Each row is a point on a landscape with many valleys, with its height.
A ball rolls from a point to the lowest of its 2 nearest points, and stops where none of them is lower. Distance is the straight distance between rows; heights are no part of it.
Koz: [140 144 130 150 112 119 121 124 160 170 118  84 110  95 154 151  93  89
 125  88]  height 35.0
zitod: [169 133  79 148  72 162 190 120 132 150 135 116  58 118 120  95 119 109
 129 158]  height 69.2
tobik: [100 164 155 145  81  84 144 129 154 159 129  94 112 143  89 100 109 123
 135 150]  height 66.5
pif: [139 133 127 159 135  91 145 135 102  86 129  95  62 100 107  49 124 163
 142  99]  height 53.9
rugi: [141  84 108 143 147 150 156 101 155 147 138 203 100 127 162 122 144  79
 167 162]  height 64.0
nul: [155 166 219 153 131 174 123 148 137 148 155 120 149 100 114 157 131  91
 137 164]  height 33.7
Gavap: [ 76  80  88 155 123 136 138  93 111 157 115 117  82 125 119  93 123  93
 161 129]  height 28.1
Kono: [ 70  66 145 128 150 139  76 125 106  86 145 164 147 133 153 173 134 182
 142 154]  height 47.3
Ruk: [111 158 142  97  74  99 139 156  73 129 144 116 160 160  89 130 114 184
 115 131]  height 69.0
mol: [ 92 145  99 108 156  79  74 128 173 141 129 130 133 106 115 174 130  97
 156  80]  height 17.0
dava: [ 93 179 128 123 133 150  89 126 109 100 158 137 103 120 163 127 124 152
 134  94]  height 53.5
Tuteb: [147  89  75  73 106  75 125 112  90 128 130 145 153 136 140 128  93 169
 141 123]  height 76.9
Nido: [128  95 100 151 182 105 136 188 109 120 116 105 114 146 115  44 131 121
 111 159]  height 39.5
Sogiz: [135 109 137  91 143  99 113 104 127 117 148 140 234 146 106 132 156 110
 115 119]  height 41.9
ses: [157  72 130 131 107 106 152 128  97 143 142  86 135  63 136 131 130 101
 136 101]  height 43.1
Gogos: [144 163  94 100 160 135 119 100 143  64 143 184 104 131 119 144 164 118
 147  87]  height 43.3
vefu: [155 132  95  90 130 140 110 101 110 106 138 183 171 152 152 168  93 161
 137 120]  height 78.4
buzi: [ 82  80  89 123 132 165 121  76 147 111 120 133 118 142  93 109 164  97
 129 152]  height 33.3
taz: [133 126  58 111 197 100 116 152 132 142 127 171 155 124 131  95 182  77
 150 101]  height 31.6
sosel: [118 108 124  84 166 124  89 149  67 136 113 176 123 127 130 164 133 139
 148 109]  height 52.0
Vud: [127 124 106 134 127 114 103 117  86  73 143 134  61 123 147  95 106 155
 160 111]  height 49.7
Mase: [140  98 141 142 141 157 158 156 164 142  66  70  75 133 139 137 152 117
  71 148]  height 70.4
ged: [175 154 162 115 149 193 129 110 103 119  67  79 176 137 164 131 145 186
  64 102]  height 73.8
bim: [155 164 130 125  96 156 157 119  68 162 100 104  97 147 112  74 105 140
 115 144]  height 75.0
tinom: [ 75 128 129 163 103 114 156 104 154 142 163 110 114 103 170  79 145 133
 131 119]  height 59.0
kez: [154 119  97 100  85 105 137 139 102 138 159  78 165  94 104 135 124 130
 114  95]  height 38.3
zed: [122 141 196 123 110 141 167  77 146 114 153 115 189 129  87 138 170 121
 112 134]  height 30.7
fumu: [126 117  96  95 170 161  92  77 165 112 110 165 159 154  82 159 151  80
 131 148]  height 37.4
vofa: [168 114 112 110 126 114 159 169 136  92 162 127 145 123 189 107 167 143
  79 128]  height 37.8
Biba: [117 144 108  92 102 111 169 171  89 128 121 113 156 171  76  73 110 184
  75 161]  height 65.5
pupop: [ 74 147  87 129  88  97 134 135 160 176 132 143  91 138  77 120 124  91
 164 144]  height 63.6
Duf: [146 133  99 109 162  90 105 110 130  93 174 171 188 120 125  99 161  95
 152 128]  height 37.3
kul: [110  74 134 147 144 120  88 139 137  95 134  61 146 125 145 126 142 123
  99 117]  height 38.4
Koze: [139 137 152 130 150 192 132 135 130 138  76  68 105 112 163  97 159 158
  56 126]  height 72.2
zedok: [162 179 116 164 121 143 142 129 166 131 125 154  38 117 164 145  99 106
 157 108]  height 65.4
boda: [131 165 112 122 112  79 180 109 139 130 139 154  98 122 112 103 145 115
 144  96]  height 57.8
Pibek: [177 138 158 132 163 154  94 149 106 120 134 129 211 162 143 112 119 111
 113 162]  height 50.2
fuduf: [104 147 151 125 158 105  99 179 106 135 165 161 129 100 101 159 161  87
 172 127]  height 44.6
vazu: [152 118 171 125 182 173 122 141 155 148 135 186 153 140 121 199  91  86
 143 168]  height 25.0
seve: [156 152 100 192 115 154 155 135 133 151 135 136  59  73 160 111 150 119
 183  99]  height 63.7
kofim: [143  28 109 122 107  96 114 129 166  93 129 109 106 117 139 165  98 130
 140 162]  height 41.2
fik: [ 91 126 164 150 152 150  87 146 141 104 144 142  96 129  92 148 141  93
 162 162]  height 41.3
gov: [125 128 152 107  87  82 168 110 124  89 200 162 122 101 116 128 151 145
 147 115]  height 54.0
lozag: [ 82  60 127 138 147 153  72 152 100 112 151 112 161 106 143 147 137 127
 141 143]  height 43.2
rozug: [120  76 150 139 141 138 164 157 143 139 113 155  64 137 151 138 154  94
 134 173]  height 66.4
Kapiv: [205 208 163  96 158 193 128  98 138  99  90 126 145 128 129 137 146 153
  83  95]  height 75.4
fuzek: [110 106 164 146 149 142  85 111 157 157 128 154 166 137 138 178  51  91
 156 162]  height 25.2
foren: [163 174 180 121 111 131 152 158 153 140 103 111 105 135 147 138 132 168
  79 137]  height 22.0
ziset: [ 94 193 121 122 163 149  79 126 167 144 107 135 111 151 120 163 122  91
 126  98]  height 22.7
fugos: [108 138 153 118 145 112 123 184 126 116  75 128 132 207 102 122 129 171
  94 168]  height 56.3
Soni: [126 102 126 100 117  90 133 119  81  81  86 183 164 192 100 148 113 221
 154 153]  height 55.0
gobis: [131 161 165 113 132  93 151 158 111 127  78  98 135 179  85  57 127 193
  64 149]  height 61.1
Situ: [149 131  77 126 134 161 137  97  91 148 129 129 120  94 177 104 125 116
 127  83]  height 79.5
gipab: [120 121 153 104 102  95 167 129 146 160 127 137 173 149 154 159 124 129
 101 120]  height 23.3
Lopen: [158 125 104 131 156 119 123  78  95  66 149 161  99 110 134  97 144 120
 165  75]  height 46.1
dupor: [139 123 142 123 164 163  99 156  86 152 100 119 166 144 147 160 122 133
 107 122]  height 53.6
dunu: [ 85 144  53 139 184  92 147 186 144 145 135 166 121 132  93  67 178 107
 136 116]  height 24.9
lunas: [165 160 124 147  83 182 156 110 153 150 135 137  82 115 131 149  96  83
 139 151]  height 67.1
kag: [ 99 144 123 114 149  87  96 187 132 163  76 145 104 197 138 136 102 137
 113 136]  height 51.9
tomi: [121  94 133 130  96 137  99  96 175 125 110 130 129 152 108 209  56 130
 162 166]  height 30.6
pami: [147 107 122 119 116 115 133 121 110 109 134  60 179 121 114  86 142 146
  81 112]  height 32.0
Gumo: [129 161 155 119  94 165 140 148 173 154 123 102 152 139 148 190 123 146
  75 135]  height 15.4
napin: [142 148 173 126 102 146 149  99 130  79 121 125 150 168  99 132 132 170
 106 150]  height 35.6
Gepeb: [ 81  78 121 147 108  91 108 101 112 156  98  81  84 133 129 122  87 131
 153 116]  height 21.1
pabes: [165 200 183 159 143 134 121  98 161 143 125 124 145 106 171  93 103 124
 126 104]  height 31.7
semo: [134 183 109 153 154 104 107 151 145 155  93  81 102 126  98  86 137 104
 122  99]  height 30.8
Git: [113 117 134 158 129 132 176  85 149 166 160 171 129  94 174 114 139  85
 166 119]  height 61.9
Piba: [ 69  72 132 106 113 107  92 132 106 100  98 152 144 172 105 165 117 210
 147 163]  height 51.5
Satu: [145 101  79 123 170 106 110 144 140 120  76 131  92 164 127  82 110 102
 132 156]  height 45.7
giten: [158 120 196 141 137 175 173 101 170 147 149 161 155 124 121 170 122  78
 121 163]  height 29.5
Tavu: [102  82 112  99 102  91 143 112 119 100 171 138 125 110  60 130 160 125
 157 144]  height 50.1
ref: [122 164  84 118  64 143 197 134  91 158 140 128  86 127 104  70 119 139
 107 159]  height 72.1
Tena: [ 97 176 120 174 119 130  93 124 128 111 183 100 114  72 161  96 132 133
 153  92]  height 56.0
burid: [127 127 106 106 183 169  82 108 168  60 137 176 138 143 138 174 146 122
 117 123]  height 40.6
Rugez: [ 95 176  55 146 101 101 156 117 136 137 157 160  71 119  80 107 158 125
 192 100]  height 60.8
rofed: [173 109 190 136 112 133 147 130 133 142 134  90 116  76 146 180 115 121
 122 107]  height 38.7
guv: [143  82 160 122 144 178 157 121 123 138  79 143  95 160 134 161 145 124
 101 147]  height 68.4
simu: [117 150 169 157 116 120 108  79 156 149 126 109 184 143 177 113  65 129
 113 113]  height 36.0
Geb: [111  44  93 114 135  86 117 131 162  87 155 127 113  84 107 145 173 112
 152 154]  height 46.2
pakuf: [102 138 127 106  91 131 166 132 142 118 177 129 177 148 151 117 164 154
  78 139]  height 30.9
keker: [129 136 141 123  90 113 104 127  92 123 113 108 189 143 113 184  93 186
 134 116]  height 71.6
Berib: [121 198 138 124 156 150 103  91 144 151  76 103 107 132 101 114 158 103
 100  71]  height 26.4
siro: [170 112 139 103 137 137 120 113  71 143 128 113 225 140  87 118 127  92
 123 130]  height 46.0
Nor: [140 124  95 101 125 116 103 147 110 147 137 163 127 111 105 167 118  94
 180 146]  height 48.2
Dube: [121  86 136 108  96  59 122 119 111 130 123 138 188 130 153 180  72 197
 157 107]  height 73.9
lopu: [109 145  88 185 174  91 158 170 137 160 104 114 103 109  86  48 164 111
 130  94]  height 31.5
sezut: [143  77 140 135  75 131 125 145 124 114 125 120 103 140 141 185  76 163
 139 157]  height 35.9
deraf: [133 130 189 135 109 141 126 116 134 128 139  53 187 101 112 132 170 143
  90 118]  height 25.5
bogu: [105 146 166 152 109 167 104 183 133 135 161 120 113 108 124 168 113 111
 129 179]  height 37.7
Veme: [176 189 122 103 135 183 103 118 121  96 116 152 157 156 132 172  94 167
 104 115]  height 76.8
zom: [146 163 177 155 155 125 113 159 146 132 112 114 105 122 186 108 135 130
 107 106]  height 27.6
reg: [142 122 117 106  85 168 150  88  64 160 120 133 118 118 142 126  96 138
 129 126]  height 77.3
kuruk: [ 90 114 121 136 114 102 103 114 134 177 121 116 119 133 188 134  65 130
 129 117]  height 29.1
kido: [102 101 126 191 102 143 153 138 130 124 156 107  61  70 161  96 163 129
 151 125]  height 61.6
ter: [137 115  81 149 147 106 165 182 114 121 164 118 128  89 154  60 161 118
 117 127]  height 44.4

Where does a ball stop that starts at each point below?
Tuteb -> Nido
Situ -> Gepeb
Vud -> Gepeb
dupor -> dunu
Soni -> deraf
sosel -> vazu
tobik -> vazu

Call two points neighbours if one is among the 2 nearest of the other. Go from one point of each pair to the other, from neighbour to neighbour, staying as low as possible. Name the highest point that can't be avoided.
dunu / mol -> lopu
dunu / vazu -> Nor
Gumo / Nido -> ter
Gepeb / Gumo -> simu
